A landscape with many valleys, sampled at points; each row gives a point and its height.
A ball rolls from a point to the lowest of its 3 nearest points, and stops where none of them is lower. Distance is the straight distance between rows; heights are no part of it.
z_525: [  7   1 -24 -28  22  44   1 -15 -62 -21 -13   9   2   1  -7   5   7   1
  16  39]  h=255
z_606: [ -2 -12   1 -16  -4 -49 -19 -14 -19  12  42  -6  12   4  -1  10  16 -10
 -24   5]  h=309
z_614: [ 14 -10 -10  12   2  48  30  18  20 -15 -31   4 -12  -3   2  -9 -29  -2
  12 -22]  h=400
z_398: [  5 -27 -10  10   7  61  19  -1  -4 -30 -33  -7   3   8  17  -8 -25 -13
  21 -27]  h=411
z_834: [ 13  13 -14  -7   8  42  40  21 -13  -6 -37  -2 -24  -8 -14  -4 -19   8
   5   7]  h=242
z_999: [ 15   0  20   4 -10  30  82  25 -23 -34 -60 -29  -2  -5   7  -3 -17  -2
  14 -18]  h=471
z_551: [ 16   9 -28 -13  20  91  17   8 -14 -31 -40   1 -18 -11 -13   6 -22   0
  29  12]  h=424
z_983: [ 15 -18  17  28 -13   6   2  -5 -20 -17   0 -12 -16  33   1  10 -26  -8
  -2 -14]  h=288
z_409: [ 14 -12 -10  42   1  63  -5  -6  -7 -20 -13  -8 -30  43  -9   6 -41  -1
  19 -19]  h=311
z_630: [ -3 -25  12  45 -15  36  -3 -12   5 -21 -19 -18  -9  47  10  -4 -30 -17
   8 -53]  h=435
z_495: [ 10 -18  18  14  -7   2  24   6   4 -14 -26  -3   0   1  14  -5 -18 -12
 -10 -28]  h=382
z_428: [-21  14  -1 -34  21  18  50  13 -19  -3 -48   4   4 -38  13 -22  13   8
  15   8]  h=213
z_240: [-12  25  25 -20  10 -32  77   8 -36  13 -25 -20 -15 -10  -7 -13  16  21
  -1  29]  h=187
z_830: [ -4 -17 -12 -15  20  12 -20 -19 -33 -12 -10  19  18 -15  19 -10  20  -9
   7  10]  h=261
z_626: [ -7   0  14 -13   5 -33   5  -3 -14   8  -7  10  11 -24  16  -6  21  -6
 -17   3]  h=565
z_852: [ 14   3  10  11 -13  -8  23  20  27  13 -18   0 -21  -5  -5  -5 -24   0
 -19 -14]  h=431
z_751: [ -2  13  13 -18  13  -8  47  11 -27   5 -28   2  -6 -13  -1 -12  11   9
  -8  14]  h=23
z_505: [ 25   7  -7  32 -12  28   5  20  27   3  -3  -3 -47  18 -15  10 -47   8
   2 -12]  h=505
z_472: [  3  -7 -26 -15  17  -9 -29 -20 -38   3  33  18  19   1  -1   1  24  -2
  -4  34]  h=214
z_118: [ -7 -16  25  -6   9 -31  -1 -13 -35 -11  -9   9  23 -20  23   6  33 -10
  -9   1]  h=600
z_47: [-10  26 -33 -23  23   0 -31 -16 -20  15  39  23  33 -28  -3  -6  44  16
   5  56]  h=346
z_11: [  7  -5  32   5 -22 -39 -22  10  40  20  14 -23 -19  29 -14   4 -26 -15
 -26 -32]  h=428
z_979: [-21 -14 -11  45 -17  60 -25  -6  57  -9 -17  -6  -6  35  13  -8 -24  -7
  25 -47]  h=405
z_719: [ -7   5 -24 -31  21 -19  -5 -18 -71  -2  38   1  26  -6  -4   2  40   4
  -2  43]  h=267
z_687: [ -2 -12  17 -12  -8 -50 -45 -10  18  22  38 -13   6  17  -3   6   2 -16
 -28 -15]  h=263
z_779: [-16  13 -17 -18  18  11  -8   3   9   9 -18  28  21 -48  13 -20  22  12
   8  18]  h=287
z_794: [  4  22 -24 -19  20  45   0   4  -3  -1 -17  25   6 -24 -10   0  11  19
  21  36]  h=238
z_281: [  5  26 -13 -14   8 -19  13  12   3  24   5  16  -2 -22 -12 -11  14  17
 -11  27]  h=401
z_929: [  7  12  16 -15 -19 -54 -35  15  61  38  48 -10  -4   8 -25   5  -6  -6
 -30  -9]  h=533
z_875: [ 25 -18  35  39 -22   8  43   5  -7 -36 -35 -32  -3  15   6   6 -29 -11
   8 -37]  h=687
z_753: [-15 -19   0   2   1 -14 -75 -29  29  15  33   7   7  31  -1   4  10 -17
  -7  -8]  h=186
z_734: [ 12 -11  -6 -16  16  61  18  -7 -53 -39 -34  -4  -2  -4   1   2 -10  -9
  18  14]  h=347
z_515: [ -5  -5 -13  53 -18  54 -33  -6  17  -5  -6  -5 -30  58  -9   5 -39  -4
  14 -32]  h=123
z_502: [-19 -19 -12  30  -2  31 -54 -26  17  -6   2   9  -4  40   7   1  -9 -12
  11 -18]  h=291
z_113: [-16 -16  15 -14   9  12  38   7 -34 -32 -44 -10  30 -35  41  -1  19 -14
  22 -11]  h=701
z_748: [  8 -26  13  14  -2  38  48   6 -28 -53 -46 -29  33 -12  36  12   4 -20
  35 -26]  h=786
z_682: [  6   5  14  -8  -9 -43 -13   7  37  29  14   1  -6  -4  -5  -4  -5  -5
 -30  -9]  h=507
z_713: [-18  23   7 -28  13 -54  45  -1 -55  14  22 -19   7 -10  -5  -5  37  17
  -2  36]  h=359
z_857: [ 11   3  30   1 -11 -23  61  15 -32 -11 -30 -14  -8  -3   3   2  -2   5
  -8   7]  h=237
z_128: [ -7  -6 -23   2   6  -4 -69 -30  14   6  43  20  18   9  -7   5  17  -2
   3  19]  h=143
z_874: [ 12  29 -18  -4 -10 -34  12  27  23  31  32   0 -17  -9 -28   3  -2  17
 -20  20]  h=361
z_268: [  7  23 -11 -16  13  22  34  16 -13   8 -24   6 -14 -18 -13  -7  -2  11
   1  23]  h=173
z_312: [-12 -15  -2  39 -20  47  -3   6  71  -3 -21 -15 -11  25  13 -11 -35 -15
  13 -66]  h=553
z_524: [ -4   4  -6  26 -17  21 -51  -9  64   8  13  18 -12  26  -7  10 -16   7
   9  -8]  h=392
z_249: [-22  19  11 -26  25 -48  14 -10 -41  19   7   6  20 -32  10 -16  46   9
 -13  29]  h=416
z_187: [-11  -9  15 -10  -5 -34 -67 -12  43  27  41  -9   2  31 -12   5   5 -18
 -17 -16]  h=226
z_117: [  1 -18  37   8  -9 -32 -13  -4  19   3  -7  -9   1   9  11   3  -7 -19
 -23 -32]  h=388
z_453: [ -2 -19   9  -3   8  13   7  -2  -6 -15 -28   8  13 -16  24 -10   3  -9
   6 -17]  h=83
z_425: [  1 -28  30  41 -25  17  31   6  42 -14 -27 -42  -4  21  20  -5 -33 -21
   1 -83]  h=602
z_598: [ 17  14 -26  -2  10  15   7  12 -18   6  10   9 -15  -1 -25   7  -5  12
   3  29]  h=239
z_937: [  7 -13  15  16 -15   7  26  23  46  -3 -32 -10 -12  -2  10 -13 -34 -12
 -12 -48]  h=158
z_114: [ -7  16 -13 -22  11 -45  -2  -6 -31  19  38   7  17 -17   0  -8  34   2
 -19  28]  h=364
z_776: [-25  12  50  -9   0 -86  29   0 -29   4  -1 -22  17 -32  16   6  58   0
 -12  21]  h=647
z_913: [ -3 -15  -8  13   3  22  -6   2  32 -13 -19  17  -4  -8  11 -12 -17  -4
   9 -18]  h=363
z_691: [  0  25   5 -14  -6 -44  32  19  14  34   3   3  -9 -23  -9 -16   7  14
 -27  12]  h=410
z_603: [ 16  -2   7  -7   0   5  31   4 -55 -22 -18  -9  -4   8  -6   6   0   3
   2  21]  h=275
z_351: [  0 -10 -22  26   5  53 -15  -7  30 -17 -16  16  -6   7   3  -1 -21   0
  24 -12]  h=270
z_87: [  7  14  18   2 -16 -29 -28  15  77  34  15   1 -12   1 -14   2 -14  -1
 -20 -14]  h=541
z_636: [  7  17 -27  20 -16  27 -43 -12  31   1  51  22  -7  26 -19  40 -12  34
  20  27]  h=396
z_194: [  2  -7  10  53 -23  33   8   7  36  -8 -21 -25 -30  39  -9  -5 -49  -8
   2 -65]  h=381
z_823: [ 15  -5  24   1 -19 -42   5  12  10  15   8 -16 -16  14  -7   5 -19 -12
 -31 -13]  h=468
z_641: [  2   9  14 -24 -28 -72   3  21  13  27  46 -23  -5   4 -20   8   1  -4
 -37  -8]  h=537
z_956: [ 18  13 -15   4 -16 -24  -6  20  28  24  37  -1 -22   8 -29  10 -20  11
 -15   6]  h=333
z_718: [ 13  10 -17  11   4  34  -8   7  28  -2  -6  26  -7  -6 -11   4 -11  13
  12  16]  h=362
z_984: [-33  31  14 -24  27 -46  43   2  -8  36  -7   2   3 -48   7 -32  44  23
  -7  23]  h=293
z_724: [ -3   0  -9  15 -16   0 -65 -14  42  15  40   7  -7  41 -16  13  -9   1
   3  -1]  h=335
z_52: [-22  30 -16 -27  28  -7   5  -3 -17  19  -1  22  16 -44  -1 -21  40  17
   4  35]  h=331
z_939: [ 14 -11  43  52 -33  -3   2   2  10 -10 -10 -44 -25  50  -4  14 -52 -12
  -4 -51]  h=149
z_64: [  4  -2 -24  -8   4 -19 -43 -15  -3  10  50  15  12   4 -10   6  15  -2
  -8  27]  h=176
z_583: [ 14  14   9   3 -25 -39  -5  30  39  34  28 -12 -29  12 -29   7 -29   0
 -28 -13]  h=368
z_918: [ 14  30 -42 -11  11  17 -16  -4 -10   4  37  23   8 -10 -25  16  15  30
  15  54]  h=314
z_992: [-12  39 -23 -21  16 -28  22   5 -18  26  35   3   8 -24 -19 -14  35  20
  -6  47]  h=379
z_720: [-23  14  13 -21  14 -33  41  14   3  22 -29   5   0 -43  16 -27  23  14
  -4  -1]  h=146
z_861: [  3   4 -15   4   5  13 -38 -11  30   2  10  34   4  -9   0   3   6  11
  11  16]  h=317
z_640: [ 15  -6  12   2 -14 -28  20   6 -37  -5   8 -14 -10  14  -6  12 -15   2
 -11   8]  h=127
z_150: [  2  -1   3 -15  -1 -37  19  -3 -53  -8  15  -8   9   6  -1  10  22   2
  -7  27]  h=248
z_461: [  8 -19   5   5  -3 -18 -20 -15 -12  -3  12   2  -1  12   4   4   0 -10
 -13  -3]  h=256
z_769: [ 16 -20  23  20 -16  21  56  18  21 -21 -38 -27   8  -7  28  -5 -30 -16
   7 -57]  h=547
z_820: [ 19  -6 -22   3   8  29  -9  -5 -32 -13   6   7 -16  20 -13   8 -15   1
   7  16]  h=285
z_394: [ -6   9  -4 -26  22   3  13  -9 -55  -1 -10   9   8 -16   2  -7  24   8
   4  33]  h=150
z_41: [ 12  -3 -26  -1  12  16 -23  -9 -10  -3  14  20  -2   4 -12   4   1   8
   5  24]  h=277
z_116: [ -5  25 -21 -11  16   8 -34 -13  14   8  12  42  30 -37  -1  -4  31  19
  14  35]  h=321
z_985: [  6  -4   0   6 -15 -21 -41   1  35  23  33  -6 -16  25 -20   7 -15  -8
 -16  -9]  h=282
z_290: [ -2  -7 -28 -16  -9 -38 -43  -6  -7   8  72  -8   5  22 -27  16   9  -1
 -15   1]  h=215
z_263: [  0 -13 -15  24  -6  12 -47 -16   7   2  26   0 -16  40  -8  11 -19  -5
   5  -8]  h=312
z_360: [-13  -6  34  -9   0 -13  58  14 -32 -28 -53 -13  18 -28  29   0  23  -4
  15  -5]  h=693
z_155: [ -4 -22 -26  18  12  64 -25 -18   1 -26 -11  15   0  20  10  -5 -14  -6
  28  -7]  h=116
z_671: [ -8 -32  -6 -22  21  57  17 -13 -50 -53 -40 -13  36 -22  44   4  14 -18
  42  -8]  h=752
z_167: [  1  -3   2  -6  -2  18  48  28  13  -5 -38  -2   0 -27  21 -16 -13  -5
   5 -29]  h=115
z_890: [ -3  -3  34  -9 -11 -64   5   4   0  15   3  -7   8 -10   8   3  13 -11
 -34  -7]  h=520
z_199: [  2  14 -15  -2 -14 -24 -56 -11  50  22  64  10  12   8 -23  14   8  14
  -5  13]  h=43
z_60: [ -1   9  -3 -22  10  50  59  16 -32 -24 -56 -17 -11 -16   1  -5 -10  -3
  12   6]  h=338
z_579: [ -2  -5 -17  26  -1  44 -46 -19  42 -13   5  32   3  12   1   9  -9  14
  26   5]  h=365
z_498: [ -5 -12 -31 -23  20  71  -2  -1  -9 -25 -31  13  11 -26  19 -10  -1  -2
  36   6]  h=467
z_513: [-10   0  -7   3  -2  -9 -82 -34  52  16  46  27  22  11  -2  13  19   7
   7   9]  h=107
z_494: [-26  -3  22 -17  11 -23  35   0 -37  -9 -33   4  18 -38  29 -11  35   1
   5   2]  h=649
z_438: [-25   2   5 -25  28 -30 -18 -26 -55   8  15  15  36 -38  24  -7  60   1
  -5  29]  h=493
z_471: [ -4 -11 -15   5 -23 -21 -44  -5   7   6  60 -15 -14  46 -27  17 -23  -3
  -6 -15]  h=254
z_314: [ -5  -4  45   2 -11 -55  25   3 -18 -14 -25 -12  17 -17  19  13  33 -12
 -14  -1]  h=579

For each start below, name the point where the ball stops.
z_281: z_199
z_263: z_199
z_87: z_199
z_11: z_199
z_992: z_751
z_116: z_751

Call two points neighbours if one is among the 3 nearest of the other. Go from one point of each pair to the other, from neighbour to neighbour, staying as low as possible. Name the highest point that can't be avoided.
z_937 / z_640: z_495
z_199 / z_939: z_983
z_640 / z_155: z_263
